Each row is a point on a tangle of strands that fork, close into loops and nearly touch. The rows are in no order.
Points whose rows are less than 1.91 apart are linked; no others are. Some points are linked to none.
J_531: [ 1.92 -2.78 -0.35 -0.37 -0.92  0.40  1.02 -2.06  0.21]
J_980: [ 1.66 -0.69  0.91  1.49 -1.45 -1.15 -0.84  3.70 -0.19]
J_618: [ 0.74  0.37 -1.21 -0.29 -1.42 -1.67 -5.83  2.21 -0.30]
J_321: [ 0.43 -0.83  0.68  0.52 -2.51 -0.63 -1.00  2.98  1.00]
J_105: [ 2.42 -2.60  0.02  0.79 -1.69 -0.38 -1.26  0.88  0.06]
J_77: [-0.94  1.04 -0.06 -0.60  1.93  0.64  2.40 -2.23 -0.22]
J_207: [-2.18  1.43 -0.39 -1.02  2.68  1.39  1.16 -3.16 -0.26]
J_675: [-0.97  0.54  0.11 -0.80  0.59  0.59  2.64 -1.70  0.42]
J_367: [ 1.20 -0.05  0.01  0.94 -1.52 -1.58 -3.86  3.69 -0.41]
J_493: [-2.00  1.32 -0.22 -0.96  1.94  1.07  1.75 -2.80  0.01]
J_120: [ 1.36 -1.10 -0.75  0.21 -1.98 -1.14 -4.83  2.08 -0.01]
J_988: [-1.86  0.92 -0.78 -0.92  3.01  1.53  0.47 -3.84 -0.66]
J_996: [ 0.07 -1.01  0.67  0.32 -2.62 -0.21 -0.04  2.41  1.39]
J_387: [-3.11  2.80  0.09 -0.59  1.85  0.94  2.23 -1.41  0.48]
J_712: [ 1.10 -1.93  0.36 -0.06 -1.70  0.05  0.64  0.46  0.76]
J_318: [ 0.45 -0.79 -0.55 -0.88  1.59  0.81  1.77 -3.69 -0.65]
J_635: [-0.23 -0.91  0.63 -0.12 -2.34  0.05  1.13  1.48  1.53]
J_390: [ 0.74  0.55 -0.86  0.19 -1.50 -1.84 -5.36  2.88 -0.39]
J_724: [ 2.01 -1.46 -0.97  0.46 -1.74 -1.09 -4.85  1.63 -0.39]
J_195: [-2.76  2.87  0.12 -0.32  2.56  0.92  1.87 -1.62 -0.14]
J_371: [-1.23  1.55  0.95  0.07  0.00 -0.20  3.60  0.92  0.65]
J_128: [ 1.86 -2.09 -0.43 -0.49  0.10  0.39  1.60 -2.55 -0.18]
J_196: [-2.01  1.78 -0.51  0.17  4.37  1.56 -0.69 -3.03 -1.73]
J_990: [ 1.55 -0.98  0.91  1.05 -1.57 -0.73  0.38  2.79  0.08]
J_580: [-0.49  0.83  1.10  0.25 -0.55 -0.23  3.13  1.26  0.81]
J_720: [-0.42 -0.74  0.52 -0.45 -2.04  0.35  1.77  0.65  1.77]
J_524: [-1.14  1.60 -0.24 -0.12  3.65  0.81  1.13 -2.72 -1.52]
J_127: [ 0.72  0.27  0.35  1.11 -1.88 -1.39 -2.96  4.13  0.09]
J_129: [-1.09 -0.83  0.43 -0.96 -2.07  0.61  1.92 -0.04  2.01]
J_463: [-0.95  0.14  0.33 -0.90 -0.08  0.52  2.77 -1.29  0.92]
J_560: [ 0.61 -0.58  0.91  0.43 -1.08 -0.26  2.14  1.23  0.49]
J_328: [-2.63  2.55  0.40 -0.57  1.05  0.54  2.96 -0.79  0.66]
J_756: [ 1.99 -0.50  0.69  1.65 -1.32 -1.40 -1.61  3.95 -0.54]
J_489: [ 0.45 -0.87  0.04  0.30 -2.58 -0.78 -3.04  2.87  0.87]
J_736: [ 2.53 -2.19 -0.50  0.69 -1.80 -0.75 -3.70  1.37 -0.22]
J_965: [-0.98  0.25 -0.83 -1.10  2.51  1.34  0.82 -4.36 -0.68]
J_815: [-0.26  1.37 -0.06  0.04  3.26  0.34  2.02 -2.25 -1.57]
J_848: [-1.16 -0.47  0.22 -1.04 -1.22  0.67  2.36 -0.97  1.55]
J_782: [ 1.82 -2.35 -0.21  0.53 -2.12 -0.51 -2.58  1.44  0.29]
J_471: [ 1.17  0.30 -0.30  0.81 -1.54 -1.87 -4.76  3.41 -0.60]
J_777: [-2.70  2.82 -0.01 -0.04  3.36  1.22  1.12 -1.67 -0.71]
J_705: [ 0.77  0.23 -0.57  0.00  3.40  0.60  1.37 -3.61 -2.03]
J_441: [ 0.48 -0.95  0.40  0.65 -2.59 -0.60 -1.94  3.15  0.85]
J_879: [ 0.63 -0.88 -0.37  0.22 -2.33 -0.83 -4.27  2.60  0.47]
J_413: [-1.78  2.26  0.66 -0.26  0.78  0.21  3.38 -0.02  0.52]
J_155: [-2.93  2.90 -0.05  0.14  3.72  1.46  0.29 -2.01 -0.97]
J_764: [-1.23  1.46 -0.58  0.10  4.11  1.17  0.28 -3.16 -1.80]
J_23: [ 0.96 -0.78  0.94  0.74 -1.48 -0.56  1.24  2.21  0.45]
J_758: [-0.38  1.01 -0.08 -0.35  2.24  0.44  2.37 -2.15 -0.97]
J_358: [-0.07 -0.57 -0.80 -1.18  1.84  0.98  1.40 -4.28 -0.57]
J_388: [ 2.27 -2.15  0.21  0.71 -1.64 -0.43 -0.49  1.40  0.07]
J_582: [ 2.31 -0.88 -1.41  0.29 -1.19 -1.55 -5.92  1.22 -0.93]
J_824: [ 1.27 -1.37 -0.47 -0.66  0.88  0.47  2.02 -2.88 -0.41]
J_437: [ 0.02  0.19  0.90  0.21 -0.93 -0.27  2.70  1.29  0.67]

A fork is a point with three links, a tip a point with one. Leave the first point through the second and follow the links. Name the first fork or tip that comes.
J_635 / J_720: J_77
J_618 / J_390: J_127
J_437 / J_560: J_756
J_441 / J_489: J_724
J_358 / J_318: J_531
J_371 / J_413: J_155
J_758 / J_815: J_196
J_736 / J_782: J_388
J_127 / J_367: J_618

Name the points in between on the shortest way along the links from the first point to the second, in order.
J_358 / J_128: J_318 > J_824
J_371 / J_777: J_413 > J_328 > J_387 > J_195
J_489 / J_129: J_441 > J_321 > J_996 > J_635 > J_720
J_990 / J_413: J_23 > J_560 > J_437 > J_580 > J_371
J_105 / J_489: J_782 > J_736 > J_724 > J_120 > J_879
J_675 / J_129: J_463 > J_848
